Points on a hilly landscape, in no order, each with its height.
A climber steps from a point to the highest of its 5 nearest points, and stops where none of them is higher. Distance is the straight distance between rows; heights are no part of it.
q_896 height 734: [ 87 183 124  59 171 146  83 141 151 103 116 132 136 125 138 187 180 102
 194 128  81 119]
q_379 height 439: [126  99 133 194 113 154 170 155 127 185 155 103 130  96 181  62 147 123
 129 138 197  80]
q_435 height 625: [112  93 120 202 122 133 150 126 110 160 190 113 159 102 143 185 161 199
 154 157 137 130]
q_283 height 702: [159  84 149 167  87  72 124 114 153 107  89 152 170 146 110 137  98 151
 116 114 115 159]
q_321 height 209: [129 115 121 108 116 135 116 106 123 136 123 123 128 124 129 161 122 150
 127 144 104 155]
q_895 height 488: [114 183 141  60 147 129  79 125 119 113 108 138 105 137 132 169 111 119
 132 117  96 143]
q_358 height 547: [ 99 197 147  38 120 115  69 128 141  93 107 147 156 133 117 192 168 114
 168 110  87 147]
q_330 height 130: [180  61 138 155 103  80 110 102 106  95 105 142 176  96  92 207 155 155
 148 124  99 184]
q_898 height 393: [ 88 107 131 214 117 139 154 142 132 198 161 111 158  84 169 137 179 182
 160 153 162 105]
q_26 height 317: [117 136 111  86 165 134  95 130 119 131 126 133 128 140 129 168 159 147
 138 139 108 146]
q_322 height 298: [149 177 128 129 189 136 134 180  94 145 150  95  78 128 129  91 101 122
 121 156 161  77]
q_667 height 316: [115 140 131  99 128 161 102 103 122 127 123 143 121 146 146 159 131 139
 109 110 115 147]
q_107 height 189: [144 100 136 132  96  90 118 108 108 114  99 150 168 111  94 187 155 173
 141 153  95 181]
q_214 height 531: [140 112 120 113  93 129 133  93 141 115 103 155 126 155 101  99  81 115
 100 106 118 149]
q_472 height 321: [150 157 112 129 157 130 136 150 100 129 140  98  84 126 146  97 101 109
 110 138 170  85]
q_866 height 284: [145 135 105 125 171 153 133 135 116 127 139  98  88 133 124  95  95 128
  92 153 141  84]
q_670 height 400: [128 198 145  82 165 132  78 109 143 110 120 141 103 139 151 114  74  89
 140 126 121 125]
q_44 height 444: [143 136 113 111 118 146 146 142 123 124 132 125  89 155 132  82  68  88
 108 113 139 131]
q_364 height 471: [136 157 133  93 127 139 131 109 132 127 106 138  82 171 114 108  70  88
 101 116 128 140]
q_149 height 358: [123 187 125  96 163 145 132 130  98 119 117 134  76 138 141 126  95 106
  99 125 120 116]
q_365 height 196: [134  84 142 157 105 100 111 112 124 135 110 128 156 119 108 166 127 175
 115 151 112 155]
q_882 height 447: [131 182 139 119 142 159 100 138 105 126 127 162  66 138 124  89  57  66
 121 127 151 104]
q_913 height 207: [129 130  99 132 165 134 140 114 108 152 139  99 111 138 123 125 152 159
 153 155 107 114]
q_145 height 323: [128 121 106 168 128 136 152 161 126 161 145  92 102 125 167  78 106 110
 118 143 157  78]
q_802 height 287: [128  72 110 166  78 113 165 132 165 129 121 121 130 168 114  78  87 101
  84 116 139 129]
q_158 height 496: [151  82 128 145 122 142 172 135 126  90 162 100 121 132 122   8 103  43
 110 107 172  91]
q_854 height 170: [133  66 131 198  97  86 166 142 163 166 147 112 148 136 172  70 145 106
 123 141 183  97]
q_767 height 399: [131  97 105 162 109 117 165 122 127 126 124 123 149 135 137 105 101 144
  93 129 142 130]
q_983 height 396: [144  98 112 133 123 136 150 125 136 132 124 122 114 159 115 106  90 120
 112 128 137 130]
q_846 height 378: [139  91 116 141  87 146 152 139 143 117 121 127 122 135 113  41  93  65
  89 119 164 112]
q_637 height 595: [ 48 177 133  52 157 141  68 170 168  76  95 127 175 135 125 189 184 109
 187 124  87 128]
q_224 height 548: [110 196 137  59 124 145  73 115 136 116 107 166 112 137 140 153 110  96
 118 121 101 123]
q_439 height 401: [119 105 122 125  96 118 122 128 114 108 118 118 173 100  84 217 194 162
 169 153  93 176]
q_923 height 32: [ 90 181 103  66 191 153  85 151 114  99 131 125 102 125 128 150 168 148
 165 119  76 127]
q_64 height 624: [ 72 196 143  67 152 148  60 157 143  97 110 144 138 116 137 174 181 116
 162 106 104 123]
q_501 height 706: [116 112 104 169 145 144 175 151 116 192 149 102 121 112 151 125 159 173
 140 149 161  98]
q_468 height 629: [126 137 146  95 112 135 100 119 129 102  98 157 174  95 106 206 172 154
 135 112  89 185]
q_451 height 175: [136 154 113  88 177 142 118 142 101 120 129 117  88 145 123 141 150 154
 155 152  88 128]
q_563 height 261: [166 101 143 147  99  93  98 121 137 112  73 155 172 111 104 185 135 149
 119 136 102 196]
q_230 height 290: [126 154 114  87 155 144 111 126 113 130 112 134  96 134 112 160 148 138
 132 135 100 131]
q_180 height 527: [125 119 102 201 122 146 160 136 122 202 160 116 146 100 187  97 164 139
 134 146 195  77]
q_165 height 391: [133 201 183  81 126 141  68  88 145 107  93 200 128 133 158 117  87  69
 151  83 127 100]
q_367 height 176: [129 154 104 106 193 152 142 124  89 138 144 106  86 135 107 125 137 164
 135 136  96 122]
q_414 height 517: [165 167 125 121 134 136 140 151 129 105 125 141  66 139 102  67  53  57
 126 119 163 120]
q_884 height 552: [102 197 173  49 111 128  78  97 161 112  76 188 149 131 140 149  99  91
 140  80  86 134]
q_381 height 270: [122  75 128 165  96 108 168 117 164 136 145 101 142 145 142  69 110  95
 108 118 168 105]
q_162 height 255: [140 171  92  96 200 148 136 161 100 120 147 102  69 130 162 118 113 141
 141 157 122 104]
q_952 height 574: [148 108 137 125 100 109 117 103 147 109  95 157 158 143 103 126  73 139
 101  97 106 169]
q_56 height 435: [134 129 130  98 106 119 102  97 132 116 109 126 157 130 113 190 155 150
 134 127 102 184]
q_240 height 506: [145 112 140 121 109 136 140 108 160  88 113 160 112 159 123  81  77  79
  99 106 126 138]
q_691 height 192: [153  92 131 133 108  99 116  99 126 119 122 126 151 117 117 180 121 165
 121 139 114 149]
q_727 height 230: [111 117 128 178 121 101 148 127  93 139 174 126 171  96  85 212 212 191
 176 164 118 172]
q_489 height 334: [112 101 120 215 108 123 168 133 144 199 154 121 146 102 180  86 159 122
 116 138 180  85]
q_100 height 174: [107 134 107 115 182 135 124 129 104 131 150 110 134 133 119 168 195 159
 155 136  82 150]
q_465 height 521: [144 135 145 113 119 135 109  96 147 107  92 149 123 161 133 120  76 102
  96 116  97 167]
q_182 height 382: [147  83 123 157 109 130 146 112 125 139 145 130 140 138 105 128 126 165
 118 134 120 157]
q_574 height 283: [161 186 107 122 210 142 148 167 106 125 128  88  66 122 118  92 111 134
 126 148 158  75]
q_948 height 79: [110 193 135  84 202 144 101 146 125 121 119 124  82 149 139 133 134 116
 147 122  82 109]
q_136 height 171: [122  71 131 169 122 129 157 158 156 147 148  83 128 134 158  40 113  79
 106 117 196  78]
q_736 height 311: [133 111 116 163 157 133 163 167 119 143 142  92  85 113 125  61  92  80
  97 126 167  75]
q_634 height 281: [152 173 124 118 166 164 163 137  97 105 120 108  58 135 134  86  80  84
 114 138 145  92]
q_483 height 707: [ 79 199 166  50 127 124  67 116 144 108 119 167 144 129 148 152 118 105
 154 111 104 110]
q_440 height 674: [122  60 117 187  76  81 154 133 173 140 128 127 167 139 151  53 136 117
 115 118 171 100]
q_130 height 480: [151 142 119 130 121 136 145 130 138 103 120 147  86 142 119  71  67  59
 100 122 147 124]
q_34 height 282: [157 125 152  95 105 129 113 101 140 117 110 160 136 119 136 172 119 151
 122 129  84 171]
q_95 height 193: [130  78 125 179 110 106 149 111 121 140 139 127 190  95 133 178 159 188
 133 168 134 148]
q_973 height 470: [148 103 114 119 108 114 146  98 140 135 119 132 133 138 140 120  86 135
  93 127 123 136]
q_15 height 523: [159 163 138 125 143 136 141 149 105  68 122 136  65 132  91  48  46  21
 117  93 188 112]
q_836 height 649: [148  97 138 118 116 117 165 153 128  89 142 108  80 114  93  45  69  41
 128 116 173 107]
q_819 height 383: [142 175 150  76 161 130 110 115 124 123 103 163  87 124 144 113  86  94
 117 106 128 139]
q_398 height 428: [124 169 149  72 134 143 101 118 146 131 106 161 119 152 127 132 114 130
 116 112  99 147]
q_274 height 318: [145  76 129 164 110 119 161 148 140 110 157  97 107 118 139  20 141  61
 111 112 177  85]
q_940 height 567: [151 149 148 121 125 163 133 149 133  82 132 158  78 117  90  47  71  24
 107  98 165 113]
q_963 height 534: [159  65 131 177  90  89 129  91 127 109 112 139 154 134 138 132 107 150
 118 114 124 149]
q_308 height 329: [133 124 102 153 161 139 176 156  98 172 143  94 117 113 145  73 132 114
 117 144 196  74]
q_515 height 371: [138 110 118 167 138 154 167 140 123 137 141 113 107 136 138  74 109 102
  99 117 168 102]
q_128 height 303: [130 119 121 165  98 102 134 130  81  97 139 125 180 103  93 215 227 172
 183 158 132 174]
q_661 height 299: [156 125 101 132 168 150 144 133 110 166 165  95 106 121 122 104 121 147
 126 141 134  99]
q_625 height 542: [ 97 174 135  53 138 149  85 139 140 120 126 144 125 140 126 168 153 128
 160 125  89 151]
q_223 height 397: [125 111 124 175 111 149 165 139 100 181 151  97 126 118 166  81 140 131
 127 143 169  92]
q_153 height 774: [148  54 140 192  96  61 146 121 150  95  95 142 184 153 111 116 116 148
 117 123 135 136]
q_829 height 146: [111 150 119 122 172 141 127 136 102 145 163 108 136 140 110 141 184 196
 165 145 107 123]
q_823 height 502: [ 88 168 121  78 149 147  91 144 129 118 122 130 141 129 109 190 195 146
 157 141 105 150]
q_227 height 336: [122 125 129 119 144 131 137 125 109 158 153 120 125 126 109 186 158 187
 141 136 104 139]
q_216 height 456: [130  37 134 204  90  82 154 129 176 134 125 119 162 139 141  92 102 143
 108 114 144 137]
q_363 height 246: [113  56 123 178  93 105 148 130 168 139 144 119 163 133 134  86 134 140
 104 127 149 111]
q_604 height 672: [142 161 171  98  82 104  86  87 163  93  71 170 152 143 122 166  95 120
 132  76 102 173]
q_797 height 356: [136 100 116 161 130 115 155 122 126 170 164 105 145 122 147 130 142 166
 108 132 132 122]
q_755 height 227: [120  58 149 181  96  88 165 134 173 141 160 110 167 141 150   6 156  70
 110 115 180  78]
q_818 height 499: [134 116 113 161 145 132 147 128 102 183 170 111 135 107 150 143 164 183
 136 144 134 110]
q_697 height 591: [ 79 210 175  25 105 141  54 110 174 101 100 186 173 117 150 179 129  94
 159  85  93 125]
q_500 height 465: [115 152 153  92 106 134  86 126 141 108  94 133 157 110 108 162 142 124
 130 110  95 182]
q_995 height 650: [ 80 179 132  55 143 140  86 168 142  94 115 116 150 129 107 213 178 123
 161 135  80 167]
q_467 height 304: [123 132 143  98 137 120 103 108 126 129 128 141 136 123 120 171 138 152
 125 128  96 155]
q_254 height 285: [133  75 120 200 100  96 142 120 138 160 138 135 174 118 157 118 116 184
 123 133 155 107]
q_724 height 368: [128 133 126 106 120 152 113 111 104 136 132 134 107 142 145 139  93 132
 116 110 124 141]
q_357 height 302: [136 182 121 105 178 148 128 138 107 132 126 130  83 133 128 111  95 112
 111 140 134 111]
q_25 height 411: [128 109 157 103  92 104  84 110 149  98 102 145 164 130 107 195 137 131
 123 113 108 176]
q_848 height 384: [132 190 140 101 133 147  84 108 141 103 112 155  78 136 125  86  85  58
 125  88 132 132]
q_198 height 487: [118 147 140  95 102 123  94  89 149 116 104 183 112 145 137  91  95 105
  97  80 114 133]
q_628 height 492: [159 170 112 119 147 126 152 170 118 102 130 129  64 109 112  46  43  63
  86 113 179  75]
q_933 height 458: [ 91 137 134  90 135 125 122 151 127  91 104 136 180 118  88 207 208 155
 164 122  96 180]
q_585 height 286: [114 113 114 166 129 126 160 119 108 158 164 125 128 118 129 166 186 188
 168 167 117 109]
q_344 height 656: [138  82 130 178  94 104 156 114 128 148 134 122 142 145 131 127 113 165
 117 120 144 139]
q_520 height 249: [143 151 108 146 183 141 146 139  88 156 158  95  77 127 138 103 151 177
 151 163 146  80]
q_909 height 180: [109  95 112 146 123 120 135  98 122 133 144 122 141 121 129 160 140 181
 124 151 120 130]
q_207 height 630: [139  76 118 209  97 104 163 112 133 180 140 131 168 103 126 162 149 181
 147 133 111 132]
q_20 height 386: [ 99 126 115 113  99 117 115 136 117  85 115 141 173 107  82 237 197 151
 158 155 108 179]
q_443 height 392: [100 114 130 226 118 139 164 182 140 234 167 127 133  75 201 107 186 150
 152 152 166  78]
q_750 height 659: [110 131 126 118 121 115 120 120 123 126 148 103 133 115 105 204 194 190
 151 142 102 165]
q_669 height 257: [121  76 107 189 109 148 152 137 134 161 137 105 133 127 157  86 125 136
 105 123 144 104]
q_73 height 377: [130 125 117 124 132 139 166 138 111 145 146 114 106 129 135  97 103 119
 114 123 146 115]
q_621 height 301: [121 119 117 123 153 127 132 124 115 168 137 106 122 130 130 143 158 169
 128 140 108 116]
q_205 height 524: [127 175 165  78 106 124  62  97 139 103  98 177 131 146 137 155 100  99
 110  99 103 129]
q_994 height 367: [135 108 131 124 132 112 131 113 118 126 137 119 164 105 112 186 166 172
 141 170 111 172]
q_609 height 305: [140 112 132 152 103 117 152 118 117 140 136 119 169  99  94 201 184 190
 163 168 118 157]
q_417 height 240: [136 111 124 140 125 123 135 104 118 140 146 103 133 136 113 136 127 146
 107 139 105 125]
q_221 height 427: [144 114 130 141 129 172 153 141 114 117 133 119 103 134 125  64  90  83
  92 116 160 104]
q_199 height 381: [110 132 130  97 129 122  99 134 122 100 125 123 159 126 106 205 179 150
 158 146  94 179]
q_88 height 333: [147  75 118 151 108 132 161 138 144 110 119 109 121 162 133  80 102 102
 109 100 145 130]

Where does a climber stop that starts at each point below?
q_357: q_153
q_574: q_836
q_322: q_836
q_819: q_153
q_221: q_836
q_983: q_153
q_198: q_153
q_661: q_836
